Points, in no order, along strands that fork, close into loops and pass close to each other.
In the rows, 128 means zero.
Points whose rows are less than 130 apart are linked; no others are. Some points are linked to none.
(1727): [128  96  85 150 113 225 115 101 131 208  65 127 190 146 167 164 134 138
  83 104 160 143  79 172 143 125]
(276): [152 144 105 148  79 182 122 149 137 104 127 105 177 124 146 194 143 145
 164  93 189 129 149 115 121 119]
(124): [108 119  77 181 134 172 140 148 126 174 125 122 114 135 120 165 147 137
 101 159 110 143  93  90 152 170]
(347): [ 65 106 154 194 110 180  90  79 146 159 118  98 190 141 181 157 163 100
 109 161 120 110 111 119 149 175]
(1930): [104 116 149 103 169 113 131  99  96 163  95 107  90 128 113 127  94 129
  79 163  66 146  45 149 137 134]
(687): [135  78 147 121 167 108 122 121 105 140 141 124 108 163 138 145 130 171
 178 123  85 110 102 117  93 106]
(523): [125 117 155 139  96 145 104  88 139 137 122  74 132 132 176 150 136 121
 125 112 166 100 130 158 151 210]
(2021): [198 123  87 111 138 118 109 138 116 141 117 182 122 112 168 100 119 127
 184  62 164 114 120 153 174  76]
(483): [111 110 102 113 111 169 141 135 139 138 104 124 130 163 133 158 120 126
 156 115  85 175 118  89 112  37]
(598): [208 144 117  94 152 133  98 119 129 137 153 146 172 169 135 140 154 152
 165  67 146  96 143 168 122 137]
(1844): [106 165 114 130 135 115 119  94 139 149 114 106 122 108 107 101 163 153
  73 156  87  88  88 118 179 212]
(1543): [177 111 146 123 131 102 165 144 109  75 150 109 148 123  32 108 125 108
 111 167 188 144 147 169 104 148]
(925): [126  87 150 107  88 175 101 111 124 175  89 108 159 180  98 144 167 107
 112 110 131 128  43 135 153 178]
(1061): [ 97 103  80 134  92 178 139 117 122 172  95  57  97 161 176 145 138 185
  79 149  97 141 111 138 152 139]
(1818): [145 127 138  83 122  92 170 160 143 147 105 113 141 156 133  98 148 135
 118  95 148 132  75 147 138 128]
(157): [146 138 174 123 136 169 111 134 132 105 138 169 155 135  73 156 120 103
 159 108 130 173 146  96  99 106]
(623): [138 117 128 145 136 149  81  92 134 169 106 155 125 124 214 159 114 152
 160  70 128 127 141 140 141  73]
(121): [139 126 140  97  69 132 121 187  94 142 144 136  56 118 143 117 138 123
 115 119 104 163 144 132 123 131]
(921): [108 178 147 110 126 130 115 111 182 142  82 105 188 117 147 125 138 167
 145  75 176  93 118 126 164 165]
(555): [157 160 175 108 100 106 115 114 146  96 169 109 154 139 127  69 124 100
 157  89 140 135 206 167 114  98]
(1242): [ 92  80 117 150  89 219 126 100 104 173  82  80 122 151 146 167 147 171
  81 174 119 147  44 134 158 146]
(302): [137 144 125  92 113 110 144 168 130 109 143  81 191 155 124 131 161 136
 115 168 148  90 133 125  95 163]
(304): [146 145 169 133 130 128  85 107 105 116 177 114 153 130 184 138 113 152
 180 111 113  89 192 140  87 123]
(344): [128 108 162 125 124 179  90  73 139 113  94 139 122 139 160 191 122 174
 139 126  80 110  99 118  93  82]
(673): [145 185  94 105  87 131 149 167 140 154 121  78 117 135 180 103 121 121
 128  85 130 151 172 161 127 112]
(408): [112 130 121 121 166  95 169 147 135 185  85  95 167 169 151 125 122 130
  97  93 129 142  75 166 130 130]
(2096): [140 127 158  74 112 111 146 193  76 138 154 105 100 132  97  90 135 133
 121 141  87 164 128 155  90 146]
(367): [136 144 125 135 149  74 111  92 122  99 182 131 163 149 155 101  94 148
 190 119 106  75 190 126 118  92]
(2010): [ 77 151 108 171  98 141 122 105 180 128 107 119 101 117 204 111 139 183
 130 112 109 115 129  99 184 152]
(600): [143 117 133 151  93 102 103 103 115  74 153 137 134 126 137 105  99  97
 227  72 186  98 145 113 176 110]
(1686): [157 119 178 129 143 113 142 172 107 138 124  98 123 127 164 157  93 159
 146  78 151 162 110 187 116 140]
(107): [ 95 147 135 153 126  54 159 147 117  89 130 124  84  67 152  79  90 125
 154 147 139 132 168 129 149 100]
(1780): [143  88 128 106 121 124  95  81 153 118 115 114 103 126 133 114 149 173
 118 128 132  67  99 102 144 142]
(2166): [152  72 130 127 128 134 115 140 132 137 126 130 185 198 156 176 133 122
 174  85 163 137 112 155 129  86]
(474): [159 127 124  98  95 127 135 130 128 107 135  99 125 146 141 110 101 169
 172 100 139 120 132 124 116  77]
(750): [ 98 105  81 121 147 109 174 154 118  92 131 125  95 112  64 135 128 157
  93 177 151 132  94  81 166 130]
(350): [109 152 127 151 109 128 140 119 142 112 125  84 127 130 172 138  69 159
 164 113 123 142 161 112 125  73]
(1119): [144 131 144  84  98  98 159 202 104 107 172 120 105  91  93  72 127 135
 133 156 134 154 172 167  83  90]
(878): [121  56 161 110 176 100 126  84 102 127 126 169 111 169 106 146 140 111
 143 129  72 125  90 136  97  98]
(1925): [125 141 145 147 137 116 104 149  97 103 186 161 127  80  91 111 137 152
 213 118 125 113 178  83 117 129]
(1832): [ 71  67 147 109 135 110  89 105 137 115 120 139 155 115 163 137 184 110
 101 196 126  87  80 122 130 139]
(1365): [189 120  98 121 141 127 132 131 124 140 156 141 188 180 154 155 130 145
 174  65 172  98 158 159 127  85]
(1822): [134 144 125 149 164 132  81 133 133 156 111 187 127  89 211 144 117 146
 147 106 104 117 131 127 146  92]
(875): [117 149 140 170 168 148  81 122 138 119 130 167 118  62 179 165 122 178
 128 129 104 102 112  90 147 114]
(1632): [ 89 117 192 121 106 156 129  92 104 191  96  90 147 163 103 130 136 109
 126 105 116 149  53 135 153 183]
(670): [157 107 195 120 130 148  89  97 102  61 162 140 117 101 114 163 102 151
 138 146 150 113 139 112  80 130]
(829): [ 98 181  91 119  76 119 179 175 137 148 113  70 163 123 181 128 121 172
 124 103 159 132 166 149 134 120]
(911): [ 96  84 150 145 161 158 100 106 114 157 105 144 105 117 154 160 131 127
 100 172  78 140  65 133 145 121]
(13): [181 150 116 157 148 146 151 157 106 160 121 113 134 129 172 158 104 143
 138  76 160 156 143 199 111 138]
(1773): [113  98 130 133 115 206  78 116 157 206  63 151 196 145 183 151 163 113
 112  96 127 122 110 151 133 127]
(1056): [137 119  71  94 130  88 146 126 156  99 153 124 163 151 118 121 166 134
 121 172 147  72 128 106 117 108]
(1002): [140 106 112 104  70 143  98 161 119 144 149 132  96 114 198 135 144 103
 156 108 102 150 163 117 115 112]
(806): [158 122  93 178 139 116 116 137 121 175 133 147  74 124 151 121 123 112
 143  96  89 142 136 132 155 140]
(628): [142 124 155 154 100 154  97  95 163 123 106  92  86 103 168 148 119 137
  83 125 157 117 132 131 171 186]
(2142): [ 41 107 155 100 133 116 145 107 134  78 142 143 122  85  77 117 137 122
  70 218 159 116 112 101 127 164]
(1106): [162 127 133  81 112 138 111 124 138 163  98 139 137 163  98 113 170 113
 110 100 128 107  63 135 136 161]
(1861): [131 157 147 116 127 126 128 134 139  89 128 161 150 109  74 104 106 112
 143 133 130 162 180 103  99  72]
(585): [137 171  70 194 151 174 133 148 130 167 138 129 148 157 131 173 144 118
 116 115 117 123 144 124 132 175]
(1821): [135 119 105 165 136 130  99 100 173 114 129 152 179 160 157 159 149  83
 114 129 157  83 144 127 161 132]
(1485): [142 133 184 152 156 126 122 108 121  63 150 114 115 107  84 136  94 169
 155 131 149 119 112 102 119 176]
(1813): [194 150 105  97 102  95 142 104 161  91 107 123 137 143 126  62 114  98
 123  95 186 113 127 150 166  93]
(401): [115 135  94 113 130 105 186 190 135 104 115  97 147 108  94 132 125 155
 116 145 188 152  77 102 169 134]
(761): [136 122 206  71 161 108 105 106  97 127 134 174 152 116  47 108 145 121
 128 121 145 102 119 136  89 156]
(129): [100 150 154 174 170 164 129 116  80 130 156 120  95  93 102 154 108 121
  76 181 101 141  99 107 140 196]
(1417): [136 124 209 123 166 117 107  98  92 129 136 135 132 140  72 135 129  90
 113 128 132 104 105 144 112 192]
(1529): [ 85  97 129 130 147 118 151  88 114  75 149 150  71  84  72 105 100 111
  74 204 158 118 147  93 117 142]
(1540): [163 129 129 103  98 110 154 124 151  80 107 105  94 108  84  78 115 102
 111 106 190 161 129 143 157 140]
(644): [159 124 125  88  91 136  91 109 123 138 138 155 107 164 114 116 160 133
 170  97  71  98 154 105 107 119]
(792): [154 145 128 131  76 150 157 174 127 115 158  76 160 157 107 148 151  92
 118 166 154 145 154 157  96 171]
(341): [130 127 150  66 142 123 145 135 102 116 104  97  74 116  88 124 101 165
  70 178  91 159  78 153 123 106]
(445): [110 129 178 114 160 100 107 136 106 152 118 162  83 122 143 110 133  61
 110 134  84 156 147 164 112 113]
(1772): [107  73 161 130 142 117 120 159  98 105 183 147 117  90 141 126 126  75
 133 174 144 143 149 141  94 130]
(639): [188 113 142 171 159  91 135 110  92  84 168 143  91  90  85  91  80 140
 161 124 176 120 183 156 103 124]
(646): [137 180  87 131 119 123 178 194 130 150 120 131 138 138 110 119 144  83
  89 127 124 162 139 151 155 147]
(1191): [155 114 133 155 132 108 162 189 115  98 160 112 152 147  67 127 143  72
 121 158 154 146 141 141  89 147]
(1608): [164 108 105 165 126 115 123 154 134 131 105 139 127 114 171 152 115 125
 196  57 182 122 105 140 162 123]
(410): [146 114 170 106 129  82 136 102 119 107 112 115  78 108 117  78 125  94
 121  93 165 135 111 155 151 162]
(1180): [160 126  98 156 138 164 132 123 138 168 100 124 139 125 191 172 115 153
 133  49 172 129 130 167 145 119]
(1622): [121 172 140 118 134 140 161 198  97 170  95  99 126 103 120 154 114 178
 108 125 131 187  87 143 151 156]
(1661): [ 81 138 142 122 146 147 138 192  90 162 108  99 119 108 158 179 121 167
 132 158 143 143  59 126 142 172]
(1918): [120  83 108 119 149 101 124 147 120 106 125 163 104 100 110 135 105 126
 160 151 145 148 102  78 128  58]
(1651): [ 98  96 152 120 151 108 124 151 118 133 114 177 105 102  94 119 141 115
 152 115 118 148  86  97 139 133]
(1003): [141  75 147 129 132 163 104 107 118 137 142 114 123 158 161 190 121 188
 140 137  73 114  90 116  87 108]
(1286): [119 158 149  89 121 182 100 132 102 200 123  89 185 148 136 178 150 141
 123 102 112 112  95 161 100 190]
(1143): [103 173 138 174 126 135 175 179 125  89 143 103 110 100  91 121 100 121
  97 163 124 183 175 122 137 137]
(1872): [148 109 162  99 133  97  84  69 149 121 112 140 103 112 145 100 124 128
 133  93 141 112 130 131 140 147]
(2068): [175 186 148 146 166 130 132 138 107 155 143 113 129 145 123 121 101 147
 104 126 101 126 186 157  83 151]
(2074): [158 177 194 107  90 115 140 104 166 111 113 111 160 158 110  87 123  79
 126  79 162 163 165 154 128 124]
(2085): [143 136  84 116 168 112 122 110 127 117 112 165  58  75 113 119 103 172
  96 161 115  98 107 102 128 107]
(1023): [195 150 117 134  99 165 123 167 125 106 107 163 139 134 104 134 109 107
 186  47 174 194 138 138 139  91]
(560): [143 117 172 143 119 133 171 161 125 149 113  78 105 139 121 130 111 156
 169  63 143 163  81 158 107 185]
(1864): [171 167  98 114 137 170  92  92 165 166  89 142 121 133 158 134 129 118
  82 103 113 130 152 157 125 105]
(669): [ 64 153 176 183 158 164  99 101 159 138  99 139 173 113 179 160 110 107
 103 153 110 122 129 119 153 151]
(2061): [111 144 111 172 122 142 136 110 159 105 126 145 136 131  83 141 133 116
 152 115 131 127 149  60 153 150]
(710): [180 129 130 175 164  96 128 124  97 100 166  96  69 110 126 115  83 169
 154 108 124 120 168 151 107 117]
(2136): [134 126 160 140 105 143 108 106 115 157 123  82 175 146 196 156 138  94
 111 103 162 114 152 198 125 171]
(691): [126 140 105 143  97 153 115 172 116  76 192 148 112  56 160 147 119 139
 140 176 140 122 172  92 127 102]
(899): [ 74 128 131 126 134 131 118 125 123 134 124 113  78 127  98 123 163 175
  76 195  95 103  78  96 182 188]
(71): [216 123  81 121 194 114 126 127 127 125 149 191 138 155  74 135 146 120
 122 108 133 123 123 127 108 120]
(1194): [ 97 113 121 132  72 133 173 186 142 104 107  91 136 123 131 163 114 129
 135 141 174 171 119 121 147 114]
(1691): [100  61 112 139 112 180  99 126 132 151  98 109 135 150 143 162 161 134
  80 218  87 127  41 122 146 126]
(1283): [112 141  95 182 179 120 122 103 168 139 147 148 170 155 182 143 139 113
 114 152 106  78 154 115 140 119]
(1071): [169 110  58 143 110 145 176 136 149 113 111 121 155 184  83 152 122 124
 129 112 169 132 106  95 134 110]
(2004): [ 67 142  98 131 127 137 154 129 137  84 148 124 150 126 133 141 133 127
  74 225  92 120 150  79 130 119]
(662): [102 114 143 173 169 142 119  52 159 152 100  86 141 174 195 150  91 143
 103 131 100 112 124 158 129 123]
(903): [118 142 133 109 165  84 136 103 133  86 131 171 140 114  61 105  97 126
 139 139 119 117 178  96  94 102]
(1944): [122 149 135 144 125 211 100  67 121 188 110  92 184 179 110 178 142 136
 112  96 100 112 122 122 116 187]
(305): [180 102  77 132 114 104 162 149 124 126 153  97 122 155 177 121 117  93
 122 133 162 130 145 183 103 106]
(498): [ 85 127 115  85 100 149 108 152 150 161 124 127 156 156 143 160 174 177
 128 145  78 114  81 107 114 112]
(1295): [ 87 110 116 143 204  78 145  89 123 124 130 133 124 128 123 128 127 124
  57 201 111  81  97 126 135 147]
(172): [169 140 104 136 100 100 147 136 117 105 143  84  87 115 117 100 102 173
 180 101 140 120 148 130 132 140]
(839): [116 128 187 124 195 101 107 113  89 124 131 163  77 102 143 113  95 127
 123 129  77 124 126 158  93 112]
(90): [186 119 142  81  98 119 124 156 105 109 153 138 136 147 101 108 134 128
 192 100 150 141 134 141  91  74]
(957): [117 116 142  80 177  75  98 117 122 121 145 187 171 118  97 104 176 100
 132 139 143  73 135 136 104 168]
(1146): [112 112  88 151 179  75 113 100 150 139 148 170 134 147 150  91 147 101
 101 141  99  81 158 127 132 108]
(1044): [ 89 112 105 136 123 137 175 131 110 113 134 116  63 136  53 117 130 165
  94 167 115 127  92  89 165 191]
(1077): [108 164 118 113  88 144 138 100 160 149 113  74 122 151 103  96 160 140
 101 126 120  95 105 101 161 206]
(1321): [184 127 130 120  59 143 155 161 133 114 162  88 152 163 104 121 155  86
 144  83 173 148 157 176 110 153]
(1937): [ 97  95 137 122 112 165  92  69 146 161  61 125 134 143 188 158 138 179
 138  99  98 139 105 131 123  75]
(123): [164 117 167 150 150 109 138 135 110  68 168 129 132  78  43 100  90 123
 118 147 174 143 179 156 105 141]
(2157): [185 139  73 103 106 104 166 144 145 112 134 124 148 145 119  77 122  75
 134 132 166 133 157 156 129  70]
(798): [103 142 148  99 131 151 106 121 144 148  85  91 169 105 122 155 133 136
  75 153 139 125  75 129 155 154]
(1790): [208 139 142 111 116 133 110 158 105 107 131 172 138  84  74 103 120 110
 184  92 190 165 141 161 129  73]
(1271): [178 103  66 107 134 126 152 108 170  91 101 112 161 153 110 148 136 145
 115 140 176  98 105 101 145 101]
(898): [105 147 160 118 130  84 160 113 142  90 112 117  73  84 115  80  76 143
 121 152 119 165 151 123 146  86]
(54): [119 137 128 187 183 140 136  82 142 157 100  89 137 160 149 155 109 161
 105 136 107 108  94 125 154 155]
(1914): [152 161 135  86 137 142 158 181 116 151  94  98 111 130 102 157 102 190
  96 138 119 175  88 143 114 100]
(1508): [128 121 115 140 113 179 162 156 127 163  95  83 166 171 115 191 108 113
  84 159 124 176  89 141 129 126]
(1769): [106 156 127 118 176  77 131 133 121 136 148 184 158 109 105  96 158  93
 104 134 147  93 123 124 139 195]
(845): [188 158 140 111 151 114 118 109 110 149 142  89 109 166 116  86 131 123
  97 116  94 110 145 161 107 161]
(551): [151 104  95 135 143 117 137 183 115 116 141 179 132 125 119 152 134 118
 152 161 130 160 125 112 100  73]
(256): [151 165 169  91 139 172 106 155  86 188 132 128 163 164 131 155 158  99
 129  82  98 128 108 183 108 174]
(1682): [ 79 119 101 107  81 161 163 153 134 180 110  93 190 165 164 148 181 163
 132 106 125 123 107 112 128 143]
(1947): [135 126 113 134  76 138  94 116 171 102 106 129  98  72 162 123 127  87
 106 126 174 125 137 125 172 132]
(1304): [113 167 151 106 133 162  86 131 112 165 120 158 113 106 156 154 147 157
 101 121  66 130 125 127 110 172]
(757): [ 77 156 107 105  54 158 169 156 135 175 119  64 155 140 165 145 158 180
 111  91 122 134 143 136 125 161]
(1145): [118 116 110 153  91 132  93  95 159  98 123 153  85 107 159  98 115  77
 131 119 150 135 152 102 167  91]
(1607): [174 152 130 110 159 145 129 110 131 172  87 124 110 130 122 115 122 147
  86  84 127 114  65 171 153 183]
(1388): [ 66 103 105 107 110  71 140  95 129  92 170 132 103  98  92  81 140 155
 146 169 125  91 143  70 112 129]
(1720): [ 67 135 157 122 124  98 110 109 124 106 144 140  90 116 129 112 112 145
 185 126  67 133 132  84 117  86]
(1461): [114  80 110 158 143 134 105 103 165 135 112 165 172 158 130 139 179  78
 135 130 155 111 100 109 156 127]
(322): [161 143  79  99 169  80 111 136 111 124 146 182  98  64 122  92 120 165
 152 134 127  81 136 118 113 105]
(1359): [158 123 133 134 124  89 129 134 148  96 139 146 162 137 136 119 136 102
 208  62 209 115 118 150 158 132]
(339): [108 144  78 131 106  75 150 113 181 132 115 109 143 133 156  73 144 138
 171  96 149  92 115 114 189 127]
(311): [126 129 168 142 147 134 125 119 104 112 147 107 120 127  98 134 110 116
  98 172 125 126 116 124 123 186]
(621): [111 146 151  77  80 164 109 127  95 150 112 119  78 132  74 120 147 111
  80 157  75 149 104 111 143 176]
(564): [100  99 126 128 195  78 170 113  90 122 154 149 100 129  95 115 119 135
  86 200 106 119 114 173  84 143]
(127): [ 81 157 149 136 143  88 161 126 155 157 105 115 158 187 155 115 114 111
 120 102  82 148 123 147 117 100]
(1829): [137 158 132 145 145  61 156 161 137 138 151 160 160 119  96  85 141 103
 152 105 160 125 151 124 137 161]
(1087): [ 84 151 124 156 135 111 128 122 166 155 111 123 155 122 172 119 146 154
 155  81 130 109 119 117 168 152]
(492): [124 114 125  97 165  99 166 141 116 149 154 192 107  86  48  72 110 105
 119 155 154 158 169 165  80 105]
(1960): [ 86 106 169  66  96 109 122 123 138  90 126 142 138 113  64 112 147  96
 109 157 179 129 107  97 133 180]
(1307): [124 185 135 111 117 193  75 117 148 180 103 120 133 118 139 143 130 120
  86 125  67 128 144 119 128 148]
(1467): [162  82  75 147  71 181 117  99 145 176 116 111 111 181 147 145 167  92
  98 117 117 121 124 144 136 142]
(727): [ 93 148 128  89 153  75 111 117 160 124 107 175 172 121 156 117 139 100
 153 140  96 111 128 120 112  56]
(955): [162 152 153 126 146 187  86 121 131 117 102 134 161 131  75 178 100 135
 112 124 134 142 112 104 113 136]
(487): [115 140 103  89 145 110 154 146 124 145 122 197  75  72  65  81 122 107
  89 145 134 165 135 129 111 114]
(924): [113 102 118 150 122 163  97 137 163 179  87 170 181 162 145 157 171 102
 136  98 121 146  95 113 153 117]
(1054): [166 127  78 139 135  94 145 158  68 114 169 173 124  91 104  57 104 105
 211 130 152 116 182 132 135  73]
(1517): [ 98  83 146 154 109 144 146 128 128 136 127  94 178 188 189 185 128 122
 172  87 158 133 142 150  98  98]
(135): [119 137 100 127 106  97  94 133 145 116 135 181 132  98 152  93 141  64
 169 112 156 120 170  97 163  80]
(1693): [165 155 150 160 137 192 130  92 124 149  91 111 142 171  80 174  98 122
  98  85 107 153 118 124 124 172]
(1797): [172 158 157 131 147 153 137 141 119 136 119  93 112 145 141 139  79 123
  86 149  98 179 175 184  91 114]
(567): [210 117 113  84 158 134  97 125 111 132 149 193 140 140  92 113 169 120
 135  74 139 104 132 148 106 136]
(399): [141 117  98 146 159  52 130 117 120 141 165 140 137 174 154  87 120 116
 157 123  92  85 149 140 115  94]
(236): [ 95 107 117 174 180 111 139 102 122 133 121 114 152 132 150 147 126 159
  93 168 122  68  64 112 148 166]
(2093): [112 108 168 123 114 138 109 113 122 190  98 101 115 144 188 143 125  72
  84 109 126 143 117 186 129 135]
(1948): [137 138 120 127 197 121 113  71 144  86 143 187 130 127  81 121 115 130
 120 151  98  87 165 107  89  84]
(1521): [125  43 150  78 123 132  90  72 130 115 119 177 110 149 102 143 172 108
 124 138 114 104 101 121 103 105]
(891): [148 171 101 164  77 128 156 147 131  97 136  84  83 132  94 101 111 154
 164  83 112 148 163 112 159 157]
(797): [107 181 108 173 100 134 147 154 141 124 141 132  97 144  85 119 136 126
 167  94 107 146 153  63 148 165]
(855): [119 111 127 116 180 136  99  99 123 129 135 181 144 106 101 165 145 131
 111 185  83 109 132 101  76 102]
(185): [167 108  95 141 122 124 144 157 106 125 173  78 113 148 185 142 130 147
 129 157 127  99 155 139  97 129]
(419): [ 62 154 137 178 168 155 106 120 167 113 114 175 145  68 161 159 144 135
 102 170 105 125 106  93 162 138]
(148): [151 134  55 156 106 148 134 174 134 110 134 147 114  92 167 151 125 122
 137 152 137 144 146  88 139  82]
(1058): [ 97 142 146 177 165 101 149 141 108  85 185 135  98  86  88 122 113 169
 166 138 131 136 140  80 132 167]
(954): [132 152 179 139 128 138 106 145 121 155 122 134 103 118 178 108 121  54
  80 116 109 169 152 159 143 158]
(361): [171 115  87 144 127 128 130 140 103 138 151 167  65 137 100  96 133  66
 133 107 125 147 159 122 131 129]
(324): [ 81 125 120 129 138  79 117 100 123  70 196 162 143  87 142 104 149 120
 144 171 138  66 161  97 114 132]
(1348): [ 83 119 154 123  88 136 114 126 147 113 131 140 120 157 130 132 124 121
 178 132  74 148 139  55 103  70]
(326): [ 70 173 147 149 149 115 167 151 142  92 121 119  92 108 105 115  79 129
  73 185 108 179 139 106 153 125]
(306): [125 105  97 149 103 117 128  96 130 105 145 157  56 122 115  78 115  75
 109 133 108 135 164 103 124 105]
(774): [151 122 133 139 113 168 135 140 132 106 129  87  97 126 159 167  93 111
  71 175 123 173 151 154 111  96]
(2106): [ 84 137 138 142 127 154 126 142 139  72 177 128 128 101 136 161 112 143
 127 187 105 139 164  80  94 100]
(786): [127 144 177  71  81 107 151 121 155  93 121 107 159 130  67  96 122  98
 125 110 177 152 120 115 139 139]
(778): [134  94  61 136  63 200 126 103 137 180 101  86 128 147 196 133 156 146
  74 127 119 129 124 143 129 160]
(993): [ 52 158  85 158  66 155 157 124 149 157 120  68 107 117 170 151 138 201
 137  89 131 130 130  98 156 157]
(1328): [122 144 109 157  79 107 156 193 126 105 154  98 140 122 138 133 134  90
 187 116 165 141 148 111 151 123]
(37): [143 126 119 109 120  80 156 190 113  90 149  99 132  96 135  96 119 132
 122 190 152 148 153 152  92  92]
(1181): [135 113 106 109 102 109 141 143 125  77 140  91  95  98 147 132 102 110
  77 207 122 158 153 132 123  82]
(357): [ 77 116 156 107 132 114 108 109  96 111 170 195 100  91  99 111 142 144
 209 124  94 117 156  85  82  90]
(626): [140 153 128  89 165  89 107 114 119 108 126 167 180 135 152 123 121 152
 196 118 117  86 155 122 118  50]
(2113): [116  89 106 165 142 150 136 148 123 171 106 148  84 143 158 148 114 132
 103 131  77 159 106 127 138 135]
(686): [ 93 119 104 165 159  71 143 150 109  94 145 154  86  85 164 122  81 149
 157 150 129 132 124  95 150  71]
(64): [109 116 160 123  99 137 180 145 106 159 107  58  99 162 102 134 109 117
 117  96 118 179  71 138 155 177]
(1676): [179 100 110 129 116 168  81  80 134 159 101 142  97 178 146 136 153 100
  75 127  85 115 123 148 127 127]
(216): [ 93 124 136 163 107 147 150 132 131 120 121  69 164 144 190 176  93 126
 149  93 158 157 183 147  96  78]
(1120): [117 107  98 114 125  96  99 126  95 111 145 212 126  80 124  70 108  75
 195 137 152 103 159 112 129  60]
(1779): [ 96  64 156  77 101 138  71  79 153 122  95 166 126 124 137 135 197 104
 110 182  90  96  93 138 125 101]
(769): [176 183 103 193 165 140 152 158 105 137 146 122 141 144  99 137 118 129
 138 111 120 133 181 136 114 168]
(1590): [ 95 107 122 103 158 113 155 135 120 160 106 219  78 104  65  98 144 108
 108 136 107 155  86  99 129 115]
(641): [144 178 160 127  87 109 130 135 138  74 172 106 140  95 116  88 125 110
 157 125 153 132 222 145 129 153]
(86): [ 77 133 123 108 134 150 108 123 139 127 135 148 180 148 131 163 171 151
 128 165  64  84 115  97  90 106]
(480): [145 153 125 154 104 108 173 194 115 122 159  96 187 130 122  98 122 122
 218  86 155 154 170 160 130  91]
(30): [142 119  96 121 124 116 123 100 140 121 132 113  61 101 156 117 124 191
 102 148 104 106 110 116 146 130]
(1999): [ 65 143 151 116 151  97 133 111 171 125  84 133 146 148 144 123 128 112
 116 138  92 137 107 117 137  90]
(991): [ 84 107 117  98 135  95 170  91 108  85 172 135  60  95  51  86 117 166
 106 184 143 122 170 116 102 140]
(935): [161 172 150 119 132  91 168 188 135 105 145 116 183 114  69  80 137 142
 191  94 174 141 132 138 122 129]

A fork is a point with three links, a tip a point with one. Leave the first point through the second and follow the links. Name the first fork or tip that comes.
(1044); (750): (311)
(1944); (1693): (757)
(1797); (774): (1002)
(1682); (498): (256)
(839); (445): (1145)
(1307); (1864): (911)
(71); (567): (474)
(1106); (1818): (367)

How many points has the smallest loop of links through each point below? Write - if it is on no loop.
(523): -
(1295): -
(1328): -
(924): -
(1872): -
